Points, in no order, along strands that fork, close into loops and pass close to each other.
(in the rows, 128 means zero)
Points whose rows are less than 97.8 apart are linked; no others are. Some points are linked to none.
K301: [152 130 116 138  99 122 132 142 120 133 125 173 133  64 105 111 128 108
 102 137]
K6: [138  81 166 114 112 103 116  99 187 131  52 132 134 159 124 157 159 180
 144  91]
K484: [118 188 121 179 118 125  97 161 124 121 135 119 110 185 119 134 126 113
 116 152]
K140: [124 142 120 122  87 153  83 143 136 116 120 111 157 172 160 119 126 150
 117 150]
K954: [ 82 100  98 121 152 118 143 117 121  99 154 190  95  45  88 149 112 117
  93 103]
K139: [110 168 145 123 132 172 125  86  75 141 134 106 142 146 153  90 111 139
 128 156]
K450: [128 183 112 136 165  59  70 131 171 131 119 128 100 157 128 137 102 138
  87 164]
K509: [129  84 177  82  91  94 121  91 147 148  86 156 165 146 168 135 175 132
 107 128]
K346: [ 95 164 175 143 107 106 143 129 150 153 153 122  55 157 137  97 121 142
 133 164]
K472: [136 115 129 118  89 184  90 125 157  96 112  90 187 200 149 114 165 142
 113 150]
K658: [104 108 172  83 115 137 157  76  83 142 138 123 128 117 152 100 130 124
 130 142]
K848: [110 164 179 125 104 124 162 117 161 166 164 125  84 154 122  74 158 122
 157 147]
K620: [128 174  93 105 153 119  88  84  98  98 128 127 121 143  89 106  85 114
 100 124]
K662: [ 91 121 157 129  99 146 126 151 154 144 122  91  97 153 192 112 160 163
 129 186]
K822: [164 130  91 166 135 104  77 197 135 139 153 121 133 151 105 159  93 137
 115 154]
K212: [143 154  99 170 112 129  86 206 148 121 146 109 123 181 123 159 111 132
 135 138]
K99: [129 145 118  86 108 166  90 122 149 144 127 118 184 153 153 116  98 131
 136 110]
K742: [125 100 168 141 115  77 145 163 130 140 164 125 115 131 136 137 146 182
 129 186]
K255: [174  65 119 118 126 113 146 123 115 130  79 172 165  57 106 141 150 121
 111 115]
K285: [157 138 122 180  88 139 103 183 176 159 103 132 174 140 163 135 135 119
 116 146]
K832: [172  83 104 146 130 124 173 172 135 119 120 136 124  62  98 148 115 162
 160 121]
K326: [121 148 144 140 120 206 107 122 143 140 115  82 173 197 160 107 173 159
 147 159]
K52: [ 86 103 108 123 177  75 146  88 109 101 162 180  72  62  76 140 124 116
  71 132]
K21: [134 134 150 108 104 168 128  90  86 122  95 113 184 152 156 100 138 138
 130 141]
K888: [127 105 141 137 127  80 145 116  85 125 168 138  86 115  90 107 134 135
  98 165]
K510: [150 139  93 117 138 130 115 122  94  87 147 131 120 117  81 137  76 124
 112 114]
K793: [ 94  83 146 109 187 106 162  87 111  79 171 123 127 105 180 139 169  50
 160  88]
K265: [108 152 121 145 131 151 161 133  73 101 132 105 105 107 116 118  94 162
 150 131]
K618: [109 137 142 184 133 121 154 130  76 159 120 135  62  61 140 107 107 140
 104 173]
K32: [118  78 176  77 132  84 133  83 125 121  86 146 158 145 162 155 178  95
 131  92]
K946: [143 122 101 128 132  74 111 153 132 138 159 143 117  91 115 147  84 150
 124 132]
K612: [ 96 117 180 153 115  74 134 149 148 158 171 118  59 156 142 120 134 157
 114 186]
K150: [147  69 124 104 123 125 138  87 110 122  43 165 159  90 125 148 152  92
 116  71]
K345: [150  97  84 149 123 166 157 173 131  95 140 146 101  66  71 130 109 138
 143 118]
K406: [134 142 127 184 135 101  95 151  78 150 125 129 120 146 141 127 119 137
  85 195]
K130: [179  86 127 124 112 146 133  89 118 123  31 142 180 122 124 140 119 117
 109  82]
K704: [154 116 122 196 119 123  98 196 134 170 122 128 173 140 158 153 163 132
 117 188]
K55: [151 122  83 137 108 206 158 150 115  88 109 125 125 107  90 115 100 122
 149 104]
K127: [157 147  63 194 153 148 105 175 114 145 123 146 114  79  95 133  95 108
  98 139]
K590: [117 151 122 116 116  94  86 151 148 127 148 126 119 127 144 130  86 164
 126 137]
K168: [164 108 135 135 104 164 159 131 139 116  64  97 158 158 110 132 134 159
 180 108]
K644: [132 175  86 177 142 161 126 122 108  92 122 152  92 118  62 100 114  92
  97 134]
K926: [ 77 106 133 104 173  50 156  73  98 103 186 148  72  99 110 149 124  98
  79 109]
K761: [166 120 129 146  74 144 109 150 207 137  81 121 176 147 149 126 140 126
 125 111]
K730: [123 135 154  68 113 159 103 101 216 145 132 138 154 155 158 111 189 137
 144 112]
K593: [102 203 128 142 131 144  91 113 148 141 139 109 103 189 136 102 130 129
 121 157]
K228: [116 170  94 118 143 154 112  80  98 104 131 165  92 107  66  89 117  92
  95 126]
K125: [ 76  82 160 100 154 110 180  84  99 110 164 142 113  88 158 131 165  75
 126  91]
K223: [114 194 107 159 135 170 130 148  99 106 116  94 105 129 127 119 100 138
 158 124]
K599: [172 138  69 168 108 159 107 176 140 136 134 135 126 111 101 116  85  77
  99 106]
K66: [135  63 168 129 117  62 144 136 100 152 175 142 119 114 114 132 144 155
 114 179]
K653: [ 79 137 133  83 147  63 122  83  93 114 176 148 103 123 122 130 117 106
 101 117]
K401: [164 119  83 107 115 148 104 143 106 104 153 121 135 157  72 130  69  96
 123  98]
K147: [129 147 132 140 152  92 141  94  86 103 145 122  74 147  77 103 119 134
 108 164]
K247: [118 151 136 150 118 135 103 127  67 132 118 116 124 149 144 105 107 144
 106 183]
K41: [136 126 111  69 125 160 117 106 113 127 124 125 184 133 135 130  99 114
 138  79]
K454: [ 76 122 139 105 203 114 182  84 117 100 215 124 124 117 159 148 163  72
 162  66]
K416: [147 135 128 107  93 158 103 123 228 140  92 119 159 172 147 118 163 141
 146 106]
K306: [ 77 105 182  55 140 139 151  75 153 149 172 105 144 141 175 122 150 169
 140 135]
K787: [ 96 197 107 149 187 128 103 131 121 121  87  80  80 184 138 138 106 142
 117 152]
K109: [184 103  70 120  95 165 136 167 139 131 130 130 149 133  90 117  79  86
 115  99]
K854: [103 119 163  65 189 143 159  81 125 132 153 124 161 121 166 151 158  95
 164  79]
K224: [182  90 118 143  96 138 140 175 144 105  92 102 145 167  98 136 123 136
 167 119]
K851: [111 198  93 174 170 138 121 132  97 127  87  92  81 137 119 132  91 129
 123 129]
K107: [135 170  75 160 122 190 120 170 112 126 118  93 121 125 133 132  67 109
 136 105]
K938: [149 133 134 126  89 122 139 173 175 108 136 111 128 169 109 129 148 137
 172 134]
K143: [103 121 150  93 120 114 167  85 119 131 155 170 114  91 126 110 166  78
 126  99]
K733: [113 126 126  76 126  96 101 101  88  99 168 139 152 135 116 135 119 108
 121 107]
K535: [ 81 110 184  82 200 144 197  77 132 157 189 113 147 127 168 151 153 132
 163  91]
K372: [163 105 121 118  98 170 138  92  95 113  63 121 188 128 118 102 140 122
 123 110]
K473: [148 112 151 113  95  83 142 151 200 118 136 135 131 135 118 144 153 155
 158 107]
K785: [153  99 143 174 110 112 141 175 148 165  82 123 147 102 166 141 147 162
 144 154]
K709: [ 69 137 148  84 190  91 141  83 147 123 219 125 130 145 164 160 151  95
 156  78]
K663: [ 53  98 182  71 172 125 157  62 123 151 199  95 136 151 194 153 142 129
 127 121]
K355: [112 147 132 107 119 117 139 125 111 120 133 119 125 112 138 120  90 156
 143 119]
K264: [149 104 150 134 111 150 129 107 179 134  39 108 140 168 133 139 144 189
 171  98]
K825: [136 182 112 124 132 146 101 136 159 113 164 104 111 181  91 118  90 127
 161 112]
K885: [145 155  70 222 176 161 119 187  94 158 138 137 106 100  80 171 143  89
 111 135]
K364: [133  92 154  81 157 118 109  82 134 116  94 136 176 151 160 142 177  67
 140  68]
K722: [131 146 131 189 139 129 171 199  97 135 124 120  87 100 121 140 150 147
 160 157]
K370: [141 121 111 121 110 147 139 132 127 116 115 156 132  52 126 119 109 121
 128 100]
K480: [141 176  78 213 178 143 121 154 106 115 104 141  78 127  64 139 133  85
  97 137]
K387: [159 168  88 154 145  83  52 152 161 139 137 131 114 157 108 141  80 137
  96 146]
K669: [170  98 144 135 105 111 161 128 113 130 109 162 138  88 107 108 154 115
 127 148]
K907: [167  92  96 153 145  93 123 170 131 161 159 148 132  55 111 149 102 163
 152 131]
K92: [125 110 130  67 154 141 121  98 108 109 136 133 178 135 141 145 145  65
 149  73]
K812: [119 114 154 154 101 127 118 181 148 155 101 115 127 135 192 139 157 178
 123 179]
K63: [ 95 137 168 118 120 193 122 121 147 157 127  91 135 170 190 100 166 162
 146 172]
K861: [106 159 167  93 108 102 158  98 158 157 173 151 102 115 120 100 152  97
 149 108]
K151: [163 109 144 142 104 113 154 132 156 159  61 135 148  81 154 136 121 163
 150 115]
K252: [131 138 117 208 139 122 100 185  65 164 131 125 151 145 139 149 160 118
  93 181]
K71: [152 102 174 117  87  92 145 129 145 139  96 149 148 140 135 117 162 130
 117 162]
K551: [127 104  96  81 135 114 110 119  67  81 150 131 148 114  96 147  93 125
 117  96]
K715: [ 93 134 161  93 120 155 136 100 147 141 145 111 136 151 156 108 142 177
 157 148]
K703: [116 124 160  73  95 112 131 120 205 136 142 135 132 148 140 124 170 143
 160 124]
K367: [151 110 122 106 108 147 161 126 152 139  71 144 141  49 148 127 110 135
 141  83]
K828: [128  89  87 142 149 134 135 154 121 100 163 172 107  54  68 143 109 135
 117 125]
K69: [151 129  93 155 106 192 147 167 113 127  97  99 146 117 131 129  88 122
 153 101]
K239: [100 193 123 131 161  99  89 107 146 127 113 115  87 167 142 117  95 152
 100 158]

How many points has the smallest loop of links through each point below? Write - if it is on no loop.
K832 -> 11
K401 -> 10
K822 -> 7
K139 -> -
K41 -> 12
K367 -> 19

A fork is a point with three links, a tip a point with one. Leave the first point through the second and follow the links. Name the first fork or tip that comes.
K147 / K888 -> K709
K662 / K812 -> K669
K454 / K793 -> K147
K130 / K372 -> K6
K228 / K644 -> K510
K551 / K733 -> K345
